Points on a hilly landscape, in no order, each with its height.
A climber steps from a point to whichever of its 3 nearest points has the largest rise for the distance, and stops where none of them is higher. Distance is the straight distance between rows; heights are no part of it.
q_681: [-3  0 18 -1  9 14 -2 10 10 -6]  height 578
q_557: [  1  10 -23   9   3 -13  29  15  45   9]  height 831
q_129: [ -2  -2  12  15  -1  31 -11   2   6 -13]  height 698
q_620: [ 13  10 -16  37  10  16  17  14  40 -10]  height 657
q_632: [  1  -5   7  10   7  18 -10   7   3   0]  height 572
q_791: [ -8  -2  29   7  13  35   5  16  19 -25]  height 386
q_174: [  7  -2  -6   2 -21  10 -29 -22 -34  -1]  height 551
q_642: [ -2  -5  -3  -1 -10  13 -19  -7 -20  -4]  height 622
q_517: [ 13  -6 -18  23  -2  10 -16 -10   7  15]  height 105
q_355: [  6  -5 -17   2   5 -26   3   2  13  26]  height 403
q_898: [ 11 -10 -18  16  -6   7 -27 -13  -8  17]  height 205
q_640: [-12   4  16 -24 -18 -18   1 -19 -50 -16]  height 665
q_528: [ -9  -6  10 -32   1 -22  -9 -18 -22  10]  height 556
q_481: [ 14  -9 -40   1  -3 -38  -3  -5  12  35]  height 868
q_600: [-13   3  28 -18   3  12   1  11 -11 -11]  height 854
q_522: [ -6  -2  13 -11  15  -7   1   8   4   6]  height 567
q_815: [ -3   6  10   5 -17  32 -14  -1 -27 -28]  height 693
q_529: [  1   3 -24  -9   9 -26  20  11  24  22]  height 606
q_345: [-22  10  39 -27  12  14  12  17  -2 -24]  height 791
q_247: [  2  -8   0  -6  -6   1 -20  -7 -20   9]  height 417
q_844: [-17   8  19 -10 -16   1  15  -8 -53 -31]  height 659
q_855: [  6  -3  -3  13 -11  31 -24  -7 -12 -10]  height 792
q_121: [ -6  -2   3 -17  23 -28  25  27  33  16]  height 824
q_618: [-16  10  18  -9 -21  14   3  -3 -41 -34]  height 653
q_135: [ 10   1 -34  20   5 -18   0   5  22  21]  height 586
q_386: [ 15  22 -36   7  -7 -15  20   9  56   1]  height 802
q_798: [ -9  -6  15 -40  12 -40   4 -11  -2  20]  height 685
q_862: [-20   9  33 -29  -1   0  12   7 -20 -27]  height 803
q_775: [ 13  -5 -11  36   6  18 -10  -3  17   1]  height 26
q_597: [-13   7  14 -10 -26 -11   2 -15 -69 -21]  height 621
q_963: [  8  -2 -14  19  10   2  15  17  34   5]  height 648
q_660: [-14   6  17 -30  -8 -14   3 -12 -32  -8]  height 656
q_990: [ -8  -6  21 -38  23 -33  19   1  10  18]  height 629
q_314: [ 12  -3  -7  45   6  39 -11  -2  12 -10]  height 9
q_664: [ 19   4   4  48  14  44   4   2  26 -18]  height 3
q_837: [  5  -9  -9  -1 -14   3 -24 -20 -25   9]  height 397
q_916: [ -3   7   1  -3 -28   9 -14 -16 -47 -15]  height 850
q_290: [ 18  13 -25  29   2   7  13   8  41  -4]  height 697
q_761: [-9 -1 15 -4 20  2 15 22 26 -1]  height 660
q_598: [  1  -6  -4 -23  14 -36  11   8  17  27]  height 745
q_382: [-17   8  33 -11  -4  32   5  17  -9 -35]  height 695
q_653: [ 23  -2 -30  38  -5   3  -4  -7  19  15]  height 10
q_80: [ -6  -2  14  -6  -7  20  -8  -2 -18 -16]  height 757
q_187: [ 14  -4 -12  24 -19  32 -36 -23 -23 -11]  height 701
q_663: [ 16  -9 -19  41  -1  26 -19 -10  11   3]  height 27
q_519: [ 12 -13 -21  -4  -1 -27 -15 -15  -9  35]  height 762
q_973: [-12   4  15 -18 -18  -3  -1 -13 -44 -15]  height 703
q_830: [-12  -6  20 -26  19 -21  13  12  11  11]  height 619
q_980: [-1  1 -2  9 15 -2 18 20 33  4]  height 732
q_706: [ -2   8  -7  -4  12 -20  26  20  39   3]  height 795
q_606: [  6   0 -26  11   3 -17  12   9  33  14]  height 691
q_472: [ 3  0  4 25 14 24  6 16 29 -7]  height 805
q_988: [ 17  -5 -46  19 -10 -25  -4  -6  17  27]  height 775
q_687: [  2  -6  -2 -19  -6 -16 -14 -26 -23  16]  height 435
q_387: [ -1  -9   7 -37   4 -45  -4 -22 -22  29]  height 826
q_533: [-22  17  42 -19  -4  23  19  21 -16 -47]  height 734
q_459: [  2 -10  -3 -19   2 -22  -4 -10  -9  26]  height 568

For each start below, name the point where the climber stops.
q_761: q_557
q_681: q_855
q_533: q_600
q_135: q_481

Call two points neighbours if one is among the 3 nearest of the other. Go from one point of each pair to the other, from neighbour to neighbour, staying as high as possible. Name the lowest point that can't be avoided.
q_472 / q_481: q_135
q_121 / q_973: q_681
q_387 / q_121: q_990
q_557 / q_472: q_980
q_600 / q_855: q_815
q_121 / q_557: q_706
